Points, in no order, along strands that fork and pass close to each other.
(in the rows, 128 means zero)
Points whose rows are less than 96.3 apart are linked; no others are. Some points are linked to none.
(1088): [107 164 164 105 101 111 108 141 133 104 165 132 163  65 133 166 125 118
 106 132  83  63 205]
(841): [ 67 105  98 140 149 151  87 158 135 191  81  97  96 152 158 126 130  87
 177 150 129 158 106]
(932): [151 110 114 137 139 103 121 125 155 175 118 147 108 138 139 110 130  83
 125 135 148 147 106]
(16): [ 98 152 191  99 139 149 139  99 129 115 164 135 103  98 135 151 111 127
 124 120  78  86 157]
(926): [157 177 122 138 133 120 147 105 140  87 107 164 124 135  96 136 119 192
 103  94 126 149 136]
(504): [ 82 114 171 120 144 151 138  82 108  84  97  52 132 117 139 137 121 146
 181 106 123 102 148]
(963): [ 58  93 122 127 115 166 147 115  90 118 140  64 113 130 128 132  86 143
 182 138 137 107 160]
(1005): [149  86  50 123  93  89 136 197 124 112 175 109 112 104 127 140 107 144
 136 126 143 133 127]
(96): [170  95 130 130 160 115 104 141 125 100  97 118 174 157 118  96 155 128
  85 111 184 179  67]
(213): [104 144 163 100 123 150 113 143 141 106 181 118 146  64 155 188 119 119
 109 140  83  51 211]
(1018): [173 177 137 127 122 119 121 113 107 117 113 191 163 136 114  97 146 117
  59 164 128 137 109]
(675): [126 151 195 113 128 154 124 112 160  98 162 122 146  50 153 170 166 137
 158  92  89  77 180]
(874): [100  85 154 132 142 127 144 105 127 158 117 104  97 142 140 118 118  70
 166 125 121 112 108]
(837): [147 158  76  88 105 130 117 114 135 163 147 144 106 126 129 109 113 131
 113 147 146 149 156]
(658): [ 93 144 154 106 123 153 137  80 129 131 153 128 100 118 132 136  92 116
 147 130  91  97 149]
(557): [151 198 163 121 117 146 116 164  96  56 132 198 180 102  95 112 164 151
  77 119  81 130  82]
(716): [128 122 119 134 152  91  79 186 170 199  92  93 145 176 150 114 153 131
 130 119 182 162 115]
(521): [124 115  68 125 123  97 114 125 120 161  99 115 133 159 135 135 130 143
 125 120 194 152 162]
(51): [153 160 128 108  95 105 119 119 136 139 149 163 129  99 126  95 118  85
  78 154 107 126 118]
(65): [134  99  51 143 102  76  92 221 159 166 101  81 124 154 155 131 148 120
 143 137 132 147 109]
(1081): [177 152 143 149 169 116 177 124 101 112  95 197 143 159 109 137 158 144
  88 123 150 150  92]
(62): [162 152 117 113 131 116 132 124 139  84 124 153 135 124 102 111 115 188
  96 103 152 163 124]
(160): [160 153  85 117 126 144 113 118 161 182 126 132 121 157 136 100 134 136
 130 147 177 171 155]
(260): [192 145 134 122 131 145 115 122 116 119 122 173 170 139 131  90 154  90
  65 170 155 163  89]
(318): [130 146 149 105  98 108 122 127 142 106 173 147 118  62 131 158 113 109
  93 126  84  93 164]
(583): [161  96 120 109 129  94 134 139 120 113 136 145 123  93 109 102 121 111
  94 106 133 154  76]
(828): [ 74 113 180 165 168 153 151  71 105 113  74  89 138 180 134 130 112 132
 150 125 113 125 117]
(1109): [122 137 139 141 186 139  93 130 158 219 105 154 125 161 149 131 152  96
 160 143 165 181 109]
(1087): [107  85 186 154 154  80 153 109 123 144  89 113 146 168 130 133 146 103
 135 105 139  96  96]
(777): [ 95  74  91 117 121 132 146 176 117 124 183  69  79 131 153 166 101 118
 187 125  98  94 155]
(347): [107 179 198 118 140 134 148 114 128 106 158 173 120  82 124 150 159 126
 121  90  66  85 142]
(60): [162 134  83  95 109 115 119 125 143 155 141 145 101 110 134 111 121  89
 108 139 127 151 124]
(7): [174 140 113 133 146 116 126 116 143 103 104 143 149 147 116 102 129 159
  91 119 180 171 125]
(144): [ 61 117  84 115 111 183 132 100  60 154 153 118 103 145 122 135  88 152
 155 158 148 133 159]
(304): [130 160 142 171 144 125 162  86 146 106  85 161 119 152 100 160 129 178
 138  96 103 119 133]
(319): [ 83  87  97 145 125 120  99 144 144 174  92  80  97 162 154 133 126  85
 171 138 124 128 119]
(1040): [ 72 111  73 135 110 173 120  94  99 178 127 119 111 170 127 132 100 147
 164 164 162 142 158]
(817): [142 137  90 136 142 103 136  90 134 135  96 139 135 162 120 135 122 161
 115 114 173 155 158]
(621): [151  75 166 172 137  84 143 133 140 110 104 157 164 130 112 110 135 113
  95 116 157 139  71]
(742): [159  90  60 120  96 102 118 161 125 100 147 119 124  95 109 120 113 150
 109 117 170 159 131]
(385): [ 97 131 102 120 160 159  89 123 142 210  95 117 103 165 152 118 130 107
 158 145 148 176 130]
(840): [ 47  94  86 140 110 155 108 127  89 171 108  80 119 177 135 130 105 151
 171 150 168 140 138]
(960): [155 198 151 178 121 137 153  97 136 108  91 190 132 145 105 160 135 170
 114 124  81 101 129]
(835): [104 139 170 187 168 174 164  56 122 106  77 128 128 182 124 154 113 151
 154 132  95 114 124]
(245): [165 166 120  85  88 112  95 153 127 114 171 150 142  91 128  97 104 109
  64 151  99 135 118]
(94): [165  97  91 138 137  98 101 181 167 177 112 125 117 131 142  99 144  93
 134 133 154 170  89]
(529): [ 51  95 136 147 125 170 139  97 118 121 116  73 119 173 135 109  82 153
 165 143 131 129 140]
(592): [194 107  70 114 118 141  93 171 154 123 146 101 132 112 131  86 129 111
 111 142 149 187  95]
(478): [113  86 110 112 121 122 145 148 125 107 189  86  93 100 138 179  95 125
 159 116 102  84 172]
(1086): [145  82  62 136  93  77 122 180 152 140 132  89 113 126 136 125 116 112
 144 121 130 138 122]
(876): [ 94 199 181 144 121 169 144  83 121  87 127 147 119 113 127 164 138 162
 149 115  51  89 171]
(275): [159 227 157 125 120 115 129 155  92  92 115 190 168 126 104 112 154 151
  65 130  84 125 109]
(809): [109 155 164 175 148 162 166  72 135  98  90 130 121 152 116 164 129 174
 157 105  93  99 130]
(556): [155 136 162 152 149 106 169 124 112  96 100 192 143 124  95 119 161 144
 102 106 136 139  83]
(581): [174 121 131  93 133 143 122 127 108  81 135 162 148  97  98  92 148 128
  81 119 134 164  63]
(187): [151 138 132 116 178 141 122 151 152 219 111 139 116 156 140  97 170 100
 136 138 164 175  99]
(726): [118 189 167 178 127 177 161  79 126 104  91 145 120 131 115 171 152 160
 166 106  57  95 142]
(513): [141 167 155 123 145 126 173  89 109 152 121 188 125 160 113 121 138 131
 111 128 112 121 100]
(764): [166 144 145 131 179 122 174 125 104 162 114 181 143 181 130 121 173 123
  94 132 178 170 103]
(1098): [105 106 129 145 145  99 100 149 161 185  90 111 122 192 146 118 118 131
 143 115 169 148 121]
(76): [ 81  96 152 112 128 168 136 117  92  91 116  12 127 116 155 131 100 139
 181 140 130 101 147]
(912): [142 109  81 138 134  90  88 206 174 181  93  93 129 152 148 112 152 114
 137 124 157 163 104]
(641): [100  89  59 127 101 125 131 174  83 165 173 100  88 138 127 144 112 144
 191 138 158 105 143]
(84): [ 79  93 172 158 156  94 114 135 137 180  95 107 135 196 154 130 134 100
 136 116 149 117  98]
(465): [ 70 175 169 133 125 181 132  87 107  96 149 128 131 128 125 174 112 178
 149 132  73  87 191]
(1077): [108 105  68 117  96 153 122 169 111 171 186 128  81 129 131 148  95 136
 183 156 142 108 156]
(486): [134 106 126  94 134  99 148 124 131 131 163 121  85  79 136 145 110  85
 124 102  90 108 121]
(683): [105 147 185 106 147 171 137  90 129  90 147  98 132  65 153 166 155 136
 180  90  93  92 174]
(451): [147 107 114 102 117 101 129 157 135  95 178 131 104  48 138 175 108 106
  95 103  79 119 142]
(446): [170 213 133 134 114 117 127 114 102  97 101 187 169 141 107 108 144 139
  69 149  99 125 116]
(369): [ 97 140  97 102  93 146 119 137 117 154 193 148 104 126 128 140  91 138
 140 162 127  92 182]
(1119): [140 113 124 145  99 116 124  93 172 146 134 145 120 129 128 114 100 103
 134 157 126  97 147]
(469): [100  85 113 135 122 128 127 121 136 151 109  73  92 144 149 127 111  73
 186 136 114 109 118]
(362): [155 108 146 148  89 106 128  92 172 110 134 152 143 106 119 108 107 112
 112 148 125 103 141]
(288): [189 151 100 118 138 148 108 132 165 152 130 108 137 135 130  77 149 124
  95 150 182 181 137]
(728): [152 102 124 109 125  84 156 137 122 122 144 129  99  78 121 124 122  96
 111  92 105 127  90]
(749): [ 38  80  85 147 100 164 124 165  63 161 136  69 110 161 127 121  97 152
 180 154 157 123 128]
(498): [129 164 187 139 125 124 180 117 116 101 132 195 127  86 100 139 176 134
 115  90  92 107 116]
(82): [ 95 130 194 101 158 152 149  95 113  87 122  70 123  79 136 153 145 143
 182  74 102  92 147]
(407): [128 101 189 160 154  96 166  87 140 104  84 128 148 131 115 131 151 124
 156  97 131  86 111]
(1029): [160 107  61 117 103 113 119 140 126 124 125 118 137 119 119 112 125 153
 109 135 199 159 147]
(117): [161  97 165 170 125  99 146  95 160 104 120 163 155 118 111 108 126 104
 101 137 136 118 105]
(102): [131 207 126 110  98 111 101 146 118  77 154 165 161 110 112 129 111 178
  77 135 108 122 176]
(29): [ 67 183 152 123 109 149 124 124 114 111 169 152 147 120 127 174 105 182
 125 141  84  69 211]
(313): [175 134 142 127 184 120 148 139 127 189 123 155 145 167 138 100 180 101
 107 143 191 181 101]
(92): [ 91  89  69 135 111 128 127 189 124 143 151  78  77 144 157 147 118 104
 206 142  95 122 135]
(880): [124 103 145 134 146 117 142  92 131 170 106 140 105 144 135 118 130  79
 141 127 139 122 105]
(952): [197 119 118 114 144 157  99 132 134 124 125 135 157 132 128  77 161  94
  81 160 174 182  95]
(896): [ 44  96 158 177 148 151 118 103 122 142  81  73 135 190 147 113 100 126
 154 147 132 145 121]
(740): [143 126 165 118 105 123 144  96 155  92 150 113 138  52 127 147 141 121
 156 104 105  79 154]
(309): [101 208 133 121 104 117 119 128 124 106 150 171 150 120 116 159 109 183
 103 132  82  93 199]
(1063): [ 81 130 133  97 113 153 127 122 121 128 189 127 100 116 130 151  76 141
 139 150 113  92 183]
(1078): [144 155 172 160 119 133 175 137 115  74 113 210 150  94  85 125 178 149
 105 103 100 125  81]
(5): [188 118  74  87  97 147  91 153 132 104 160 120 131  97 126  98 120 105
  83 151 122 175  99]
(186): [170 158 148 108 132 153 127 121  99  62 120 186 169 108  89 100 164 152
  74 132 119 151  70]
(67): [131  99 145 107 117 119 137 131 149  95 177  91 123  53 137 182 123 126
 148 112 105  72 178]
(223): [146 100 146 156 159  70 111 146 134 130  96 136 166 169 135 109 135 123
  89 108 182 164  86]
(433): [ 60  82  78 122 106 138 128 175  66 160 158  80  95 158 125 143 101 146
 184 133 149  96 133]
(402): [137 100 181 136 141 117 159  76 155 113 112 101 140 118 124 128 136 123
 171 105 120  78 133]
(506): [184 156  94  76 100 138  88 155 133 110 180 119 133 102 126  97 119 123
  75 157 129 158 133]
(31): [172  80 105 121 142 117  89 176 131 114 109  92 167 141 133  89 151 106
  93 122 169 177  54]
(1099): [184  88  85 124 138 133  81 198 152 124 114  82 147 133 136  98 160 104
 116 139 153 200  58]

A fork is a point with three links. Follow the links from the first point to the second and name the forks in between, in order.
(7); (837) | (912) (932) (60)
(385); (275) | (932) (60)
(245); (385) | (60) (932)
(504); (62) | (809) (304)
(96); (932) | (60)
(817); (932) | (912)

A fork is a point with three links, a tip a point with one. Leave the first point through the second and follow the links. Name the first fork or tip that comes.
(504); (82) | (92)
(556); (1078) | (144)
(31); (1099) | (60)
(385); (841) | (932)
(583); (728) | (213)
(716); (1098) | (402)
(521); (1029) | (912)

Name the points in between on the shortest way along the links from the first point to the second, in order.
(809); (1005) | (304) (926) (62) (7) (817) (521) (1029) (742)
(874); (160) | (880) (932) (60) (837)
(583); (94) | (581) (186) (557) (275) (446) (1018) (260) (952) (288) (160) (837) (60) (932)
(876); (504) | (726) (809) (835) (828) (896) (529) (963) (76)
(51); (407) | (60) (932) (94) (912) (716) (1098) (84) (1087)
(1081); (51) | (764) (313) (187) (1109) (385) (841) (319) (469) (874) (880) (932) (60)
